Points on a hilly landscape, in no order, each with its height.
From any point a ball rolls to the lowest of the 6 points nearest to it. It stops when none of these is lower. Distance is the straight distance between rows; heights are no part of it.
larad (h 150): [ 57 111  74 140 102 125 143 117 161]
Gava (h 185): [171  91  71  79 173  97  63  85 124]
buboz (h 191): [106 105  77 136 130 141 135 127 155]
Ded (h 224): [148 126 168 149 163 136 152 140 151]
Kefes (h 462): [ 80 158 200 174 121 102 148 115 121]
Pato (h 203): [198 131 117 112 132 153 108 133 110]
keki (h 306): [114 166 206 158 115 107 146 124 114]
meti (h 307): [127 132 220 156 179 150 128 148 141]
Biz (h 195): [174 150 187 140 140 133 146 147 129]
susu (h 645): [ 53 144 216 185 141 129 128 119 128]
vara (h 211): [ 58 107  98 161 118 123 172 124 174]
tode (h 204): [165 135 107 105 119 139 105 135 109]
rilup (h 123): [139 107  63  98 154 122  86 112 120]
Bisi (h 178): [ 95 138  95 122  86 125 125 127 129]
tep (h 219): [152 134 196 148 163 134 141 148 139]
Gafig (h 179): [122 140 107  83  91 118  99 136  80]
nasob (h 407): [ 82 140 174 163 127 111 160 124 148]
kiso (h 223): [221 149 156 106 120 149 116 147 100]
zepat (h 218): [119  77  95 158 168 146 157 112 178]
rad (h 213): [149  89 132 156 180 146 154 122 171]
givu (h 190): [157 108  91 128 140 149 109 122 137]
Far (h 244): [ 82 143 141 158 100 109 162 120 141]
Mifa (h 148): [ 94 122  62  55 117  56 116 123  80]
dalut (h 80): [100 109  57 103 140 117 100 122 130]
salik (h 145): [ 86 134  77  76 102  98 102 128  95]
gis (h 189): [190 143 124  96 116 147  98 141  90]
Fadol (h 120): [165 154 146 110  88 133 124 140  95]
zaneb (h 243): [ 96  73  76 156 160 143 158 108 184]
Niran (h 209): [174 106 125 145 159 150 139 130 151]
Luk (h 208): [191 124 124 131 148 152 125 133 135]
sotul (h 168): [172 165 179 125 100 127 137 141 104]
ziz (h 249): [138 173 178 143  70 108 144 120  84]
ludi (h 127): [108 142  97  93  84 119 108 130  97]
Sasi (h 140): [ 71 127 119 158 108 116 167 121 159]
Zufeb (h 116): [118 117  59  63 140  76 101 117  89]
fodus (h 199): [189 144 147 124 125 145 129 143 120]
kud (h 235): [114 155 120 109  70 120 121 125  96]
bevup (h 220): [159 163 159 107  55 127 116 134  68]
mon (h 236): [ 86 122 139 158 129 125 167 130 165]
derim (h 186): [119 134  91  86 109 121  97 134  98]
govik (h 360): [112 114 216 158 191 162 129 147 152]
veza (h 201): [145  95  84 142 152 152 120 113 157]
Saned (h 336): [112 137 161 152 128 122 156 131 146]
Nabi (h 170): [147 154 131 105  78 130 116 135  87]
Zuz (h 326): [ 93 105 170 157 172 133 162 134 166]
tig (h 222): [103 125 103 140 110 131 144 129 150]
Ropip (h 229): [132 135 109 122 107 136 125 136 128]
muroz (h 171): [131 122  78  78 135 114  89 126 100]
Tiru (h 266): [122 156 147 140  95 118 152 126 124]
keni (h 221): [140 117 113 140 138 143 146 132 152]
Lak (h 215): [143 159 204 145 134 122 142 139 122]
kek (h 62): [117 125 196 155 168 136 147 141 154]
norol (h 154): [166 110  76  84 154 121  76 112 108]
nenog (h 109): [ 78 122  61 109 109 118 113 126 129]
dutim (h 184): [160 152 164 134 112 128 144 141 123]
sogo (h 210): [144  63  87 150 174 152 136 100 178]
Zurup (h 167): [165 114  89 104 135 142  90 125 116]
kemab (h 138): [ 79 138 218 171 154 138 130 130 140]
pok (h 139): [126 121  77 108 124 131 104 126 121]

For each start below, name every point that the ball comes to, in order.
salik -> nenog > dalut
Biz -> sotul > Fadol
Tiru -> dutim > Fadol

Call two points neighbours if one is among the 6 nearest of the other. Go from one point of each pair to the other, from neighbour to neighbour, staying as low as possible. Name the highest point that can't be avoided.
ludi / Fadol -> Nabi
ludi / dalut -> salik
ludi / Sasi -> larad
